Each row is a point on a landscape with many valleys, with its height.
From any point a ball takes the steepest step (drop divided by distance) to one of its 2 nearest points. It stops when none of these is lower. Distance is the straight distance between rows; heights are no part of it.
<226> height 737: [162 115 176 167 140 137  58 103 154 143 122 158  76 160  91 166 100 146
 108 132 100 178 121 157 136 104]
<509> height 651: [102  98  64 110 114 130 142 144  87 132  79 124 144  87 137 107 182  95
 152 115 142 107  72  96 147 161]
<837> height 382: [ 90 112 119 101 170 151 140 108 147 100  97 134 102 147 110 123  90 110
 162 230 115 135 124  93 138 115]
<231> height 653: [138 139  87 128 153 126 146 100  72 143 128 164 183  90 168 110 172 146
 174 116 160 109  70 122 121 181]
<1115> height 351: [123 156 133  94  97 101 131 130 156  95 167  61 155 116 139  60 159 100
 152 110 164 138 125 135 120 127]
<159> height 211: [158 109 110  82 120 121 124 160 129  83 128  96  73 133 130  78 119 106
  77 127 124 160 124 150 117 129]
<538> height 501: [ 76 161  72 117 164 100 142 149  90 122  91 103 171 107 132 127 158 117
 152 128 174 114 106 186 114 121]
<30> height 428: [212  94 139 117 118 158 161 164 168 135  99 149  61 134 121 134 106 129
  85 125 172 147 218  92 195 109]
<234> height 226: [ 94 114 154 127 116  83 140 121 139 163 105 171 104 156 111  87 148 131
 181 121 121 158  93 139 189 128]
<996> height 168: [ 99 134 125  99 124  96 211 125 142 102 161 101 141 125 127 119 161 148
 147 138 132  99 176 112 117 127]
<1116> height 277: [115 139 130 116  72 119  71 138 161 103 151  63 146 118 116 105 142 105
 135 136 124 161  97 142  75 114]
<1042> height 402: [124 157 160 100  98 109 152 132 178  96 160  73 130 160 138  63 136  82
 149 117 162 129 167 106 180 125]
<366> height 731: [161 116 156 142 142 139  78  95 174 158 130 157 107 157 109 155  71 149
 162 133  66 181  86 131 123  80]
<490> height 579: [131 166 144 140 175  70 132  91 102  88 198  90 151  93 167 139 162 168
 136 110 134 125 141 123  87 138]
<880> height 403: [ 80 168 156 148 158  87 117 101 118 135 148 108 144 147 110 127 146 153
 171 113 162 136 118 170 128 114]
<733> height 560: [ 86 155 120 147 198  62 125  97  70  90 170 106 157  99 174 127 147 159
  91  87 126 119 126 142 105 143]
<210> height 81: [161 113 100 138 135 119  76 160 144 111 128 139 134 157 117 145 114 104
 120 146 140 134 158 118  85  99]
<734> height 54: [173 142 161 112  74 106 124 143 150 103 184 118 133 183 120  88  89 131
  88 125 165 158 164 151 139 122]
<786> height 59: [ 82  94 113  99 120 101 185 134 146 136 139 127 134 132 125 108 158 111
  76 137  88  91 180 106 129 119]
<368> height 764: [131  84 119 140 125 124 155 166 106 146  86 188  63 132 126 138 106 157
 130 125  72 160 130 107 155 131]
<464> height 567: [101 142 132 103 167 110 152 135 108 123 150 117 131 164 106 110 108 135
  63 140 168 107 153 208 116 109]
<80> height 205: [165 107 120 131  93 182 112  88 145 137 145 143 139 145 148 119 101 162
 117 140 118 124  97  72 112 166]
<772> height 412: [134 144 154 162 122 166 129  52 153 102 169  93 123 115 149 160 148 146
 148 146  88 104 121  81 115 170]
<682> height 613: [148 196 165 166 173 123 103  95 116 101 159 120 181  98 179 153 114 122
 206 157 106 127 105 108 100 155]
<1146> height 713: [113  83 105 133 166  92  75  88 137 153 121 149 132 156 133 105 144 118
 120 102  88 145  83  89 135 109]
<492> height 350: [123 115 129 148 104 166 134 187 120 135  66 163  88 126 103 147 145  73
 141 159 132 110 160 122 168 139]
<1051> height 293: [137 144 154  88 102  92 162 100 168  93 153  99 127 186 129 107  75 176
 176 162 140 159 119 125 141 121]
<900> height 477: [138 138 136 103  87 154 145 152 201 177 132 127 161 118 108 118 142  33
 131 105 165 105 185 104 172 109]
<163> height 541: [100 119 113 144 162  78 111 126  90 123 139 130 145 125 160 134 122 154
  84  85 101 119 123 111  97 125]
<347> height 291: [ 97 128 157 138 114  95 118 155 108 124 102 152  87 150 121  75 151  68
 148 128 121 148 107 155 176 149]
<745> height 413: [204 122 154 137  83 181 119 167 177 157 126 133  86 128 127 131 104  86
  75  98 169 136 195  98 194 126]
<341> height 298: [145 104 121  90  79 157 144 132 189 169 112 113 125 130  93 107 135 126
 110 140 151 136 124 147 141 110]
<55> height 690: [ 67  95  63 125 130  88 182 100 116 174 123 155 179 115 112 132 183 160
 135  77 133 127 102 165 144 113]
<564> height 378: [120 131 135 127 152 143 136  59 152 131 151  87 134 126 117 138 166 153
 117 131 138  93 120 136 121 137]
<21> height 240: [189  77 114 117 105 160 121 100 170 155 132 177 113 157 115 128  90 167
 110 154 122 154 121  95 125 125]
<739> height 212: [140 127 144 124  97  90 110 140  99 137 166 130 118 136 118 106  85 205
 105  82 150 149 120 143 105 114]
<840> height 167: [182 140 144 150  84 188  89 102 154 106 165 106 136 182 152 144  78 153
 105 161 132 132 119 104 117 167]
<185> height 409: [ 79 140 132 126 197 122 131 121 115  96  98 117 112 133 137 144  97 100
 144 186  59 119 104 127 110 132]
<632> height 503: [172 108 137 142 117 137 143 179 131 163 103 182 116 119  86 176 151 100
  78 124 160 154 207 184 131  80]
<797> height 705: [ 57 129  91 145 163 107 166 114  75 148 108 149 144 107 130 148 130 167
 130  83 102 125  78 182 139 135]
<386> height 519: [117 112  85 166 142 118  76 143  83 146 135 140 161 131 112 174 116 159
  66  80 141 108 148 133  89  91]
<1074> height 577: [124 146 120 117  94 151 171 162 112 147 140 136 159 124 119 126 148 104
 115 117 163  65 165 146 113 147]
<253> height 625: [139 171 148 125 195 134  67 109 113 100 102 103 156  81 188 130  92 110
 176 167  76 144  69 110 120 143]
<505> height 716: [ 85 142 113 137 164 134 179  95  76 148 104 163 124 128 129 107 143 159
 132 114 138 100  93 172 161 168]
<641> height 272: [146 141 172 160  78 117  75 154 111 125 153 134 106 138 116 153  65 192
 145  97 126 174 128 125 110 106]
<325> height 458: [127 133 117 132 184 145 104 129  70 116  96 131 107 125 144 140 100 131
  76 146 122 101  93 159 111 164]
<88> height 270: [106 149 101 129 195  82 160 138  89 109 116 151 156 142 182 119  86 179
 170 126 139 118 133  98 135 126]
<426> height 600: [132 135 122 136  94 159 180 151  88 131 122 144 140 109 147 127 145 147
 140 116 153  64 148  99 124 172]
<447> height 729: [ 94 136 162 140 134 141 173 108  88 150 138 177 121 144 124 123 135 138
 107 133  98  90 112 167 139 180]
<697> height 204: [ 83 126 103 142 112 135 119 173 101 163  95 150 145 121  72 177 149  95
 118 137 141 112 135 190 121  96]
<167> height 221: [109 130 129 129 119 138  97 102 156 164 109 143 138 148  89 112 136  92
 172 165 111 159  62 185 113 120]
<269> height 751: [163  86 175 158 106 111 133 158 140 168 100 175  69 118 108 138 155 109
  56  95 129 162 166 136 199 112]
<1075> height 363: [130 128 127  99 197 164 125  85 134 101 115 151 116 155 129 129  42 119
 161 220  97 160  94 103 128 102]
<888> height 339: [121 110 114 105 131 170 152 104 165 162 107  94 129 130  99 148 139 163
  83 140 152  85 136 152 129 113]
<1099> height 303: [121 150 110 138 175  85 114 167  84 117 115 141 144 154 141 134  85 171
 151 118 169 126 134 144 115 110]
<1045> height 349: [108 190 162 151 166  87 114 121  75 121 146 122 152 119 143 142  93 189
 179  98 156 140 105 157 112 120]
<254> height 609: [164 148 124 139 170 131 165  74 106 119 170 149 167  91 187 142 108 191
 184 126 116 113 112  53 106 151]
<540> height 332: [144 151 143  88 152 121 157  83 149 114 150 126 150 158 128 122  53 161
 183 181 100 148  84 128 113 109]
<676> height 361: [116 156 170 170  88 129 111 119  97 152 146 144 139  97 139 153 126 171
 189  80  99 129  82 123 112 146]
<843> height 143: [ 96  77  72  93 141 135 150 114 137 115 125 136 154 124 141  99 145 100
 102 165 116  94 148  57 102 122]
<667> height 373: [145 110 124 144  90 198 100 159 138 128  82 131  86 119 120 127 148  57
 106 139 128 118 128 113 167 150]
<616> height 509: [116 149 134 112 105 171 157 111 196 134 143  70 144  91 115 134 184  52
 133 107 134  85 174 107 150 131]
<1097> height 457: [206 100  96 112 145 120 117 168 114 108 113 153  92 137 103 119 133 143
 110  82 180 189 184 171 111  83]
<956> height 238: [100 138 107 134 204  81 136 115 108  87 118 109 156 103 187 138 131 151
 165 140 109 112 145  57 117 132]
<816> height 292: [ 89 129 146 160  82 133 106 195 110 146  96 133 123 107  84 167 162  59
 130 124 125  99 155 155 147 118]
<1109> height 181: [126 120 103 119 134 152 108 142 118  92 100  66 115  98 156 133 140 122
 102 118 129  73 139  71 115 143]
<723> height 689: [ 98  96  99 118 139  91 134 110 145 157 123 139 163 148 112  88 188  94
 149  99 154 111 128 106 162 106]
<878> height 214: [113 147 146 110  92  99  96 147 155  74 156  62 129 142 119 133  92 123
 152 162  98 162 124 130  78 109]
<432> height 549: [155 136 130 125  42 184 140 185 146 141 141 133 148 121 116 131 125  95
 102 139 144  96 170 143 104 146]
<1123> height 704: [100  88  90 126 172  78  98 123 133 127 118 151 135 173 135  87 163  72
 106 120 125 133 135  89 150 106]
<604> height 97: [116 110 115 127 116 133 128 172 120 153  94 168 108 124  83 166 120 120
 148 161  91 161 115 187  93  98]
<461> height 446: [142 132 149 121  95 120 117 170 184 131 141 121 142 159 116 109 126  55
 128 131 150 126 197 109 152  98]
<259> height 742: [116 159 182 140 150 127 164  87  87 107 162 139 113 138 147 127 104 143
 122 142  76 106 101 147 118 190]
<506> height 497: [141 130  98 144 132 136  71 155  79 134 134 119 174 111 133 149 136 115
  70  91 168  88 125 149  81 125]
<28> height 744: [148 100 178 166 110 124  67 121 138 146 115 156  61 151 101 126 151 113
  85  97 112 173 120 142 178 128]
<70> height 523: [161 109 155 143  64 155 127 187 157 162 125 157 121 117  92 168 134  89
  88 146 130 135 196 146 121 102]
<38> height 640: [ 94 115  78 110 165 153 135 104  80 126  82 147 149  74 155 109 143 120
 153 154 133 114  66  98 135 168]
<236> height 157: [ 95 104 115  82 136 101 156 136 133  91 135  89 100 131 124  99 123 121
  84 160  83 129 128 136  98 127]
<702> height 140: [148 117 160 102  88  83 150 136 138 141 161 142 104 167 116  78 104 180
 101 104 156 154 134 156 153 123]
<556> height 479: [187 132 125 114 130 128 127 192 112 137 132 166 117 129  92 133 121 102
  92  79 204 155 221 179 137  73]
<86> height 123: [177 154 159 129  48 173 125 126 156  92 178  85 119 196 139 117  81 139
  86 145 149 161 141 149 156 153]
<227> height 619: [134 129 117 155 136 134 172 101 101 128 151 153 144 102 169 152 150 179
 164 109 120  83 148  44 107 165]
<1094> height 598: [179 179 129 142 169 101 141  84 116  91 193 112 155  70 197 147 133 179
 188 141 116 141 122  86 100 161]
<1017> height 758: [156  76 135 169 110 127 131 167 116 174  85 196  77 132 113 168 139 149
  97 101 120 150 158 113 173 120]
<606> height 632: [122 134 102 111 187 147  81 109  99 102  89 116 163  63 191 124 129 103
 152 181 113 121  85  76 115 167]
<355> height 535: [ 99 157 111 102 167 104 132 147 110 107 133  94 172 133 115  99 145  96
 103 136 183  95 136 191  97 112]
<1104> height 770: [ 89  98 141 125 130 108 158 125 127 150  95 131  66 125 120 133 114 180
 124 110  70 139 107 121 165 125]
<858> height 164: [122 138 134 135 131 125 100 132 132 158 127 183 138 143  85 151 103  92
 171 163  77 178  81 200  86  96]
<61> height 147: [156 127 118 102 140 121  96 118 178  78 134  91 122 185 109 139  88 120
 127 192 137 155 139 133 103  96]
<1125> height 264: [194  81 121 107  87 177 128 100 198 166 117 169  99 150 102 108 132 128
  95 164 137 185 119 137 150 116]
<268> height 142: [153 110  95 114 137 157  89 160 144  79 105  90 106 133 143 124 113  94
  96 162 127 103 161  69 107 125]
<660> height 239: [127 133 142  87 122 101 191 118 140 105 161  98 139 163 123 134  99 189
 117 148 138 105 159 130 109 121]
<90> height 723: [131 106 124 124 128 119  93  99 156 160 139 130 129 121 129 132 103 158
 149 100  66 166  54 116 102  91]
<1060> height 318: [147 162 170 152 100 120 110 154  85 124 143 149 126 119 165 122  63 176
 183  89  98 151  81 118 113 148]
<308> height 459: [ 65 155 118 158 178 121 136 116 116 131 107  99 147 135 103 159 177 123
 152 116 164  93 144 172 151 108]
<320> height 200: [108 112  78 106 167  95 148  90 134 107 138  96 165  87 169 117 173 139
 140 131 114 105 130  57  93 124]
<165> height 670: [ 90 112  86 131 138 112 158 107 117 149 126 118 159  94 119 122 223  99
 147  79 147 100 114 124 150 125]
<737> height 480: [123 157 175 152  87 176 128 115 160 128 137  69 105 107 121 136 179  98
 128  91 145  94 151 116 175 150]
<691> height 405: [118 144 163 179  70 153 133 105 138 145 150 123 129  98 128 174 165 161
 180 105  98 110 123 100 108 153]
<577> height 445: [100 124 159 153  56 173 144 129 156 147 120  98 111  86 113 162 176 128
 129 122  97  91 137 113 130 157]
<867> height 475: [152 142 117 147 134 165  64 157  79 117 105 107 107 110 128 149 118 114
  74 126 146 115  95 169  99 151]
<154> height 442: [223  94 105  95  99 155 138 171 159 113 106 136  78 126 109 119 118 135
 106  91 177 181 179 133 140 102]
<728> height 435: [ 75 154 118 134 199 114 125 127  80  99 109 110 143  92 158 149 114 118
 110 146  80 115  96 168  96 145]
<363> height 396: [163 133 140 115  59 214 137 152 183 151 116  97  92 112 134 111 118  77
  99 110 151 132 153 102 202 144]
<329> height 134: [104 142 143 129 120 122 132  77 139 156 134 158 150 133 122  91 161 108
 202 132 112 145  56 141 139 151]

For each start below, name every point that the ball comes to, in order.
<490> -> <733> <163> <386> <506> <867> <325> <728> <185> <837> <1075> <540> <1051> <660> <996> <786>
<1074> -> <432> <70> <632> <556> <1097> <154> <30> <745> <363> <667> <492> <816> <697> <604>
<341> -> <1125> <21> <80> <840> <86> <734>
<737> -> <577> <691> <676> <1060> <641> <739> <702> <734>
<269> -> <28> <226> <366> <90> <1146> <1123> <723> <165>
<900> -> <461> <1042> <1115> <1116> <878> <61> <210>
<355> -> <538> <308> <880> <1045> <1099> <88> <956> <320> <843> <786>
